The views of a scene show one set of named points, each view turned or mirrored, shifted and resized as a whole, with a little noise and some points left out.
(in the rows, 128 means zero)

Scene 1
View 1
zus: [131  93 137 165 112 130 136 114 118 120 103 168 121 116  89 117 102 138
 146 166  13 113 106 135 129 138 160 146]
ziv: [153  94 128 141 123 108 135 151 107  80 105 127 120 118  86 104 106 150
 155 138  39 136 114 147 138 155 173 177]
nimi: [139  63 136 173 166 126 138 178  97  71  79 139 128  81  87  85 167 125
 135 165  61  99  91 109 174 147 183 170]
lon: [151  87 121 149 143 113 135 165  97  75 109 120 123 113  82 103 119 149
 150 141  49 131 109 135 150 153 168 178]
gub: [152  85 141 148 118 111 135 151 115  78  86 141 117  96  88  91 122 140
 151 136  40 131 107 144 138 157 192 170]
fos: [137 117  93 144 125 124 134 103  93 134 166 122 130 173  81 160  50 174
 149 166   4 136 128 142 121 129  97 162]
Bepa: [153  92  87 140 181 111 133 184  67  70 144  76 131 139  77 126 112 167
 143 148  62 133 115 124 167 147 127 196]
zed: [155  89 112 145 151 109 135 169  89  70 120 107 126 122  82 110 114 157
 150 139  52 134 113 135 151 152 158 188]
pem: [133  87 134 163 119 129 137 120 114 114 103 163 122 116  88 115 106 139
 145 167  17 113 104 132 134 139 160 150]
pemil: [139  79 114 161 162 125 134 159  88  89 113 126 129 115  83 115 129 147
 137 168  45 113 103 117 159 139 148 171]
Pizap: [142  93 116 151 134 121 135 137  97 100 121 133 125 129  85 124 101 152
 147 158  30 124 112 132 139 142 148 166]
Fozo: [131  68 145 175 138 134 137 145 110  97  79 164 124  88  89  96 146 126
 137 172  37  99  93 118 154 140 181 153]
zere: [145 102 104 145 137 117 133 136  93 104 139 116 126 145  81 134  85 164
 148 154  29 134 120 137 137 140 133 174]
Lar: [157  96 113 139 133 107 133 160  97  75 121 108 125 127  82 111 105 157
 153 136  44 139 118 143 145 155 161 186]
View 2
Pizap: [125 115 137 121 130 125 111 122 137 126 126 140 126 138 105 129 117  85
 139 100 164 132 134 138 148 112  97 127]
gub: [145 131 119 133 147 122 106 124 159 129 132 146 137 151  91 130 121  89
 131 121 165 153 147 145 160 135 106 136]
Bepa: [127  74 151 111 133 122 116 146 135 117 114 154 156 140 106 129 114  64
 130  87 160 134 102 140 144 107 136 107]
pemil: [130 101 146 128 129 131 119 126 131 128 127 135 142 146 113 127 114  84
 124 111 149 144 131 150 141 115 114 125]
nimi: [145 114 137 146 141 134 118 125 144 136 136 132 152 162 107 123 116  96
 112 139 143 171 147 160 145 134 121 136]
Lar: [134 109 130 118 142 117 108 134 151 119 122 155 141 142  93 131 118  76
 139  98 170 138 125 136 155 120 115 122]
zed: [131 100 137 117 136 123 112 135 144 122 121 152 143 141  99 130 117  74
 134  96 164 136 119 139 151 116 119 120]
Fozo: [136 128 135 142 130 137 117 111 135 138 140 123 127 157 113 124 119 104
 122 134 144 155 157 155 143 126  94 142]
zus: [126 139 129 127 129 131 111 108 136 132 136 130 108 143 109 130 120  98
 140 113 162 134 154 141 146 116  78 141]
lon: [138 109 133 124 141 123 112 133 149 126 127 149 144 145  97 127 118  81
 132 109 162 148 130 143 153 124 117 125]
pem: [127 133 132 127 129 131 113 109 135 132 135 130 115 143 108 130 117  99
 139 113 159 136 152 143 147 114  82 138]
View 3
zed: [167 147 136 126 109 105 114 145 142 136 122 130 105 140 108 125 150 125
 148 143 163 145  86 118 153 146 132 151]
Bepa: [176 152 145 134 117 115 133 149 157 136 124 139 108 137  93 104 168 123
 168 141 156 139  69 144 165 152 150 139]
Fozo: [129 142 107  92 123 112  73 139 133 137 110 130  94 103 125 156  95 141
 154 148 161 142  88  82 135 162 131 155]
gub: [154 140 120 115 104  98  88 137 124 132 116 121  97 138 125 150 124 129
 128 145 168 152  99  86 141 144 112 163]
lon: [161 143 128 121 109 106 103 142 136 134 121 128 102 137 112 134 140 128
 147 146 163 146  89 107 150 148 126 155]
ziv: [156 142 124 122 106  97  96 143 134 138 119 125 100 146 110 135 138 124
 131 139 170 154  98 107 141 140 125 164]
fos: [113 147 106 127 125 110  92 161 165 170 104 147  98 146  67  92 137 104
 136 106 178 161  97 168 110 122 195 165]
zere: [138 146 119 129 120 110 101 154 154 154 112 140 102 142  83 106 144 114
 144 123 172 153  90 149 131 133 169 158]
zus: [117 142 100 103 120 105  68 146 138 150 105 132  92 124 108 141 100 126
 135 131 172 154 100 101 116 141 149 166]
pemil: [145 145 121 110 123 114  97 146 145 140 114 137 101 116 107 132 122 135
 160 141 160 141  80 113 142 157 146 147]
Lar: [164 146 132 129 107  99 110 145 139 137 119 130 104 149 105 126 149 121
 139 138 167 152  92 118 147 139 131 159]
nimi: [163 142 130  99 116 113  99 135 132 121 121 127 103 101 133 158 116 147
 168 162 151 131  74  76 162 174 113 140]
pem: [119 141 104 104 122 106  73 146 138 147 106 132  94 122 108 140 104 129
 140 134 170 151  97 105 121 145 150 164]
View 4
fos: [109 183 127 133  92 164 106 148 147 164 150 103 146  72 149 116 143 118
 158 162 129 111 147 174 167 106 120 140]
pemil: [114 118 112 144 130 114 106 141 116 153 141 116 108 115 153 156 169 123
 123 158 149 124 138 123 166 103 136 127]
Bepa: [100 144 112 128 153 120 106 154 130 163 159 108 101  71 154 149 180 129
 108 141 156 126 123 123 201 111 135 135]
zed: [116 138 123 127 146 111 116 145 120 162 145 109  94  98 150 148 167 128
 110 146 153 138 144 126 166 119 134 147]
gub: [135 126 129 130 133 102 127 131 106 162 127 114  87 129 142 150 152 125
 112 154 148 145 165 127 128 123 131 156]
Lar: [121 147 128 124 140 118 118 143 120 167 144 109  94  95 148 142 160 126
 111 144 151 140 147 134 160 122 130 153]
Fozo: [129 102 115 151 111 108 110 125 105 150 121 120 108 152 146 163 154 120
 137 169 145 125 159 125 126 101 138 128]
Pizap: [119 142 122 135 119 127 113 140 123 161 137 110 113 107 148 142 155 122
 134 158 142 128 150 143 152 111 130 141]
pem: [129 128 124 143 101 125 113 129 117 158 126 115 118 132 145 143 145 117
 145 167 135 124 162 144 128 107 131 137]
lon: [124 132 123 129 141 109 118 139 114 162 139 111  93 109 147 149 163 126
 112 149 152 138 149 123 156 117 133 146]
zus: [131 133 125 143  96 127 114 129 115 158 124 114 120 133 144 140 142 117
 147 170 135 124 166 147 122 109 130 141]
ziv: [128 140 128 126 132 114 122 139 114 167 134 110  95 109 146 143 153 126
 116 150 148 141 157 133 142 121 130 155]
nimi: [123  87 110 148 144  91 111 132  99 149 130 120  85 146 150 175 172 124
 111 157 155 134 144 101 150 107 144 126]
zere: [115 158 125 130 118 136 112 144 132 164 147 107 118  89 147 133 155 122
 133 153 141 125 145 150 163 110 128 142]
View 5
zere: [129 105 101 133 150 109 129 109 198 107 171  93 137  99 155 138 140  94
 135 109 153 106 173 134 111 138 124 143]
zus: [139 115 126 127 163 130 140 124 167 129 171 120 107 107 152 168 154 100
 146  91 127 122 155 146  74 189 115 118]
lon: [120 115 149 147 142 108 134  98 159 103 131 102 122  99 136 112 134  96
 127  93 156 131 165 146  98 157 111 155]
zed: [120 108 139 147 139 103 128  95 169  99 134  94 131  97 139 103 131  96
 124  97 162 126 171 142 108 145 113 162]
ziv: [120 122 136 150 145 113 125 110 168 109 124 108 120 108 142 132 126  92
 122  92 144 129 164 148 106 164 110 144]
pem: [145 104 132 120 160 128 151 117 166 126 180 116 108 101 151 156 160 101
 152  91 133 124 156 146  66 187 119 123]
Lar: [115 119 131 150 142 107 123 101 175 103 128  96 130 102 143 116 125  89
 119 100 156 123 170 141 114 147 113 153]
nimi: [130  95 198 139 140 111 162  86 119 106 137 110 108  88 118  87 151 105
 141  69 156 151 156 151  53 185 104 157]
fos: [137 103  54 118 159 112 123 122 232 114 209  91 148 102 178 169 150  93
 146 125 148  87 182 122 117 130 136 129]
Pizap: [132 107 123 132 150 114 138 109 178 111 164 101 124  98 151 137 144  96
 136 100 147 116 167 142  96 159 118 141]
pemil: [134  91 149 129 143 105 152  94 160 105 164  99 128  87 138 101 153 104
 142  91 162 128 169 141  77 156 118 155]
View 6
pem: [135 162 114 112 130  99 107 125 136 143 120 144 135 145 163 137 126 173
 105  98 114 131 137 141 125 122 155 136]
zus: [135 165 111 118 136 101 100 122 137 147 119 145 137 147 160 132 122 176
 108  98 113 131 140 147 130 123 158 137]
pemil: [128 140 130 118 126  85 137 136 121 163 106 130 136 117 158 154 129 174
  96  86 110 139 126 143 144 116 130 128]
Lar: [126 148 121 134 144  78 116 119 125 176 103 135 155 123 134 137 119 172
 112  87 108 138 126 171 165 120 131 129]
Fozo: [145 153 128 106 135 125 117 129 117 142 113 138 116 132 180 152 131 185
  91  99 118 137 135 133 129 121 149 141]
Bepa: [112 127 131 134 127  49 152 136 123 187  96 125 158  99 127 149 124 164
 107  75 102 141 118 164 167 114 115 117]
lon: [130 146 126 126 146  93 119 122 119 172  99 133 144 118 146 145 121 176
 104  86 110 139 125 162 161 119 131 131]
Pizap: [124 152 115 122 129  78 118 128 136 160 114 137 146 133 148 137 123 168
 110  90 110 135 131 152 139 120 143 130]
zere: [117 152 112 131 124  56 122 130 145 165 113 139 158 135 134 131 121 161
 115  87 108 132 130 155 140 119 140 124]
fos: [106 161  95 134 100  25 121 134 172 154 126 147 170 152 127 118 123 146
 128  91 106 125 134 148 113 118 154 118]
zed: [125 142 127 130 143  80 126 124 120 178  99 129 152 113 139 144 121 173
 107  84 108 140 124 167 165 119 127 125]
gub: [140 162 120 124 155 114  96 115 121 160 108 140 139 135 155 136 118 183
 108  96 114 134 135 164 157 123 146 139]
ziv: [133 155 119 130 150  96 105 116 124 169 104 138 147 130 144 136 117 176
 110  91 113 135 131 170 159 121 140 133]
nimi: [143 137 144 109 146 131 133 130  96 161  99 126 116 105 177 168 130 190
  82  89 115 144 126 142 159 121 125 137]

In a view up to two points have been moved. Name them for each view, in the order of its rows, or write -.
view 1: Fozo
view 2: nimi, zed
view 3: zere, pemil
view 4: -
view 5: pem
view 6: zus, gub
